Each row is a point on a landscape with many peaks, with its height.
A climber steps from a point to the highest of its 3 nearest points, and stops where none of them is higher. Distance is the straight distance between rows; heights are no part of it.
Pegip: [130 142 155 130 158 106 105 141  92 152 163]  (h 744)
vav: [135 150 128 130 114  95 133 127 100  98 129]  (h 507)
Noz: [153 101 165 112 170 171  81 161 143 139 170]  (h 430)
fip: [164 105 176 109 151 186 108 148 127 138 150]  (h 735)
nimup: [108 143  91 136 105  83 131 104 144 116  99]  (h 221)
Tar: [168 133 152 123 121 147 133 135 108 104 129]  (h 759)
lekan: [161 126 142 118 108 167 141 141 136  89 122]  (h 589)
zosov: [151 128 159 119 166 145  92 153 126 151 175]  (h 791)
sorak: [167 115 163 114 119 181 134 141 126 104 131]  (h 561)
Faf: [ 98 137  89 149 102  87 148  59 127 160  77]  (h 184)
vukob: [132 118 101 134 100 170 158 132 176 108 110]  (h 600)
keful: [ 82 130  96 149 111  42 121 101 119 108  95]  (h 384)
mupa: [126 149  96 132 104  95 135 115 142 100 107]  (h 229)
rorek: [147  79 175  80 174 203  97 161 161 139 148]  (h 421)
Roke: [ 88 131  91 155 110  61 129  64 124 153  79]  (h 263)
zovu: [124 150 118 129 110  73 126 124 111  95 118]  (h 490)
Zado: [128 135 145 124 178 119  83 167 125 147 185]  (h 778)
nota: [130 143 152 126 137  87 119 136  74 132 143]  (h 637)
totap: [123 139  88 137 108 140 157  96 163 139 101]  (h 287)
Von: [162 126 166 119 148 158 108 142 112 144 156]  (h 915)
valo: [ 85 137 139 136 184  82  94 173 106 146 175]  (h 867)
zavin: [115 143  94 141  94 145 182  65 135 169  86]  (h 172)
Soge: [123 104  95 141  87 191 187 103 162 165 101]  (h 96)
dad: [120 133  91 139  92 163 184  73 138 168  87]  (h 154)
zoni: [148 105 155 111 179 162  74 172 155 130 177]  (h 365)
kedo: [ 76 126  92 160 105  45 121  85 127 130  86]  (h 325)
kon: [ 91 144 139 126 190  93  88 208 115 112 198]  (h 799)
lesu: [125 102  99 144  65 192 215  87 128 165  94]  (h 59)
ful: [101 143 153 128 165  79 108 151  76 154 160]  (h 487)
vedeg: [135 103 113 124 101 187 161 140 172 101 113]  (h 734)
siner: [142 144 111 129 110 121 140 131 142  92 119]  (h 234)
tokim: [ 81 134 142 133 178  78  96 165  88 150 170]  (h 370)
lepiz: [163 138 163 120 130 143 120 139 106 125 145]  (h 678)
baz: [162  96 176  99 162 192  94 151 143 141 151]  (h 833)
menal: [ 98 135 120 135 112  50 123 122  88  93 110]  (h 454)
Bisi: [149 153 143 121 122 109 127 132  90 113 136]  (h 546)
Diba: [122 126 140 125 184 120  76 194 139 121 201]  (h 774)
lam: [148 135 160 126 154 131  99 148 108 147 165]  (h 798)
figit: [ 88 135  87 145 111  59 127  84 136 131  86]  (h 337)
kege: [160  89 178  94 146 208 122 148 133 128 135]  (h 404)
vapop: [105 141 152 132 131  65 117 135  57 125 133]  (h 539)
zubuv: [148 103 131 116 102 184 153 148 162  87 116]  (h 788)
pom: [107 141  86 142 111  96 145  86 148 139  90]  (h 226)
Sezis: [160 101 154 108 112 192 142 143 135  92 120]  (h 714)
laf: [129 144  90 134 107 122 146 104 157 125 102]  (h 251)
bulol: [127 129  91 140 105 158 162 111 172 128 104]  (h 388)
Zike: [148 134 117 131 106 149 145 132 152  89 119]  (h 331)
bak: [110 148  88 142 102 112 154  65 141 162  80]  (h 205)

For each start below, name the point where the climber stops.
Diba | valo
kedo | Von
vapop | Von
Roke | Von
laf | zubuv
Zado | Von
lesu | zubuv
Zike | zubuv

Call two points neighbours if one is among the 3 nearest of the other. Go from one point of each pair to the other, from neighbour to neighbour, staying as high as possible. Name the lowest point that can't be avoided.
valo and zubuv | lekan
Tar and baz | lepiz
baz and valo | fip

Write out the way that a climber takes from each point below.
lekan | Sezis > zubuv
Soge | bulol > vukob > vedeg > zubuv
zovu | vav > Bisi > lepiz > Von
